Points, in no order, along strands that fork, close into loops and pass close to each other.
In the rows, zero is written as 128.
Two points are linked if the straight distance between their rows is under 64.8. Some points are linked to none.
z727: [114 109 104 128 110 165 157  66 117 111 140 114 101]
z980: [172  67 103 126 142 150 127 109 143 106 125  80  96]
z274: [205  78 122 119 165 124  84 144 130 116 119  77 123]
z437: [112 160 156 151 166 119 157 248 180 140 137 135  95]
z953: [101 120 166  84 144 146 125 113 104 156 170  81 145]
z624: [150 117 153 115 126 177 152  70  87 133 147 122 118]
z137: [ 88 170 171 149 142 136 155 216 183 136 159 125 104]
z563: [140 145  66 157 114 130 143  85 116  96 106 133 135]
z756: [157  73 110 136 136 172 154  86 127 105 135  89  91]
z490: [138 178 136 156 119 172 155  77  89 114 131 154 148]
z475: [164 184 103 169 120 155 149  91 104  97 114 145 151]
z380: [124  88 100 127 115  87  79 108  96 126 113 173 119]
z116: [ 60 128 171  82 136 117 145 136 125 182 143 106 163]
z19: [169 126 146 118 185 174  97 135 116  88 168  46 128]
z83: [167 137 113 132 111 100 104 136 129 122  92 172 133]
z229: [159 142 142 139 121  89  90 166 119 133  92 194 136]
z442: [ 77 127 168  86 129 135 131 118 115 168 166  95 146]
z142: [161 137 166 136 123  85  83 187 122 146 106 187 131]
z699: [134 151 142 128 120  95 114 205 174 130 134 117 122]
z674: [127 117 164  92 155 160 119 113 100 144 175  69 136]
z159: [129 152 157 146 156  97 137 252 172 146 122 147 105]
z549: [166 156 115 142 107 117 122 133 134 113  93 164 135]
z716: [159 107 158 115 166 181 117 114 109 118 171  57 121]
z998: [172  86  93 119 125 129 120 109 142 110 112 108 103]
z983: [113 149 124 132  97 142 147 120 162 117 131 136 109]
z318: [146  69  94 106 143  97  86 144 155 122 133  81 113]
z134: [101 156  84 162 105 120 151 118 153 103 106 155 132]
z803: [186 106 118 113 118  99  87 132 125 129 104 140 122]
z544: [102 124 163  92 123 134 169  96  91 176 108 141 163]
z839: [117 154  61 171 113 114 144  98 131  97 108 140 145]
z672: [134 101 147 121 113  78  62 149 112 144 135 167 112]
z828: [150 114  92 124 107 132 134  98 146 107 114 122 107]
z605: [ 89 162  68 193 142  93 146 141 144 113 103 166 164]
z245: [ 77 165 171  79 165 125 108 153  87 139 168  84 176]
z978: [ 79 131 170  92 126 129 165 111 110 180 107 149 165]
z493: [105 156  77 188 139  84 123 136 125 118  97 176 171]
z441: [ 65 151 183 122 118 148 153 145 147 159 157 142 130]
z719: [139  87 132 119 118  92  56 122  97 139 134 165 110]
z913: [ 88 149 151 121 109 137 138 149 166 133 168 101 115]
z12: [139 103 163 100 135 171 145  79  81 152 147 111 127]
z775: [ 94 135 141 118 100 156 146 107 149 135 155 115 109]
z890: [ 71 132 179  87 132 117 159 139 124 189 119 129 172]
z390: [ 67 158 176 126 121 143 146 163 161 149 169 121 121]
z918: [ 57 140 145 126 112 151 164  83 112 148 132 153 137]
z560: [200 103 120 115 175 135  83 154 137 100 135  62 131]
z537: [184 119 125 119 180 152  87 151 129  82 149  48 126]
z74: [119 145 124 139  98 114 142 156 175 122 117 148 111]
z542: [ 88 136  85 155 107  88 136 144 157 118  94 175 124]
z89: [147 154 159 138 133  94 122 227 165 139 116 150 119]
z670: [123 100 157  84 136 144 162  84  75 168 122 123 152]
z834: [156 128  77 153 121 155 156  72 102  89 122 125 121]
z254: [150  94  76 134 127  94  95  94  96 115  96 156 130]
z928: [203  80 123 109 145 109  77 137 122 130 114 113 122]
z407: [108 134 112 139 102  94 136 162 169 126 101 163 114]
z158: [172  65  87 123 137 112 101 102 113 116  96 133 112]
z71: [164 172 115 154 109 138 137 118 133 102 100 158 134]
z622: [126 149  73 175 130  85 114 118 109 119  96 165 168]
z173: [ 82 120 123 122 109 160 163  59 100 136 142 132 119]
z707: [126 120 112 111 110 125 123 138 172 120 152  84 105]
z395: [ 60 148 162 129 115 152 166 115 136 146 139 162 129]
z628: [146 152 146 132 116 175 151  74  89 120 137 143 133]
z213: [128  78 124 124 131 176 153  75 117 119 152  91  95]
z344: [105 165 156 139 122 122 137 206 180 129 153 112 113]
z806: [139 130  74 154 121  92 107 104 104 111  94 163 151]

A fork is a point with three links, a tip a point with one. Leave the first point through the second and follow the links. Name the first fork or tip that comes.
z490, z475: z83
z605, z493: z254
z918, z173: z998
z74, z407: z834

Name the points in between on the shortest way along the links from the first point to the second, in order.
z563, z74: z839 z134 z542 z407
z544, z674: z978 z890 z116 z442 z953
z913, z727: z390 z441 z395 z918 z173
z672, z756: z719 z380 z254 z158 z998 z980
z560, z229: z274 z928 z803 z83
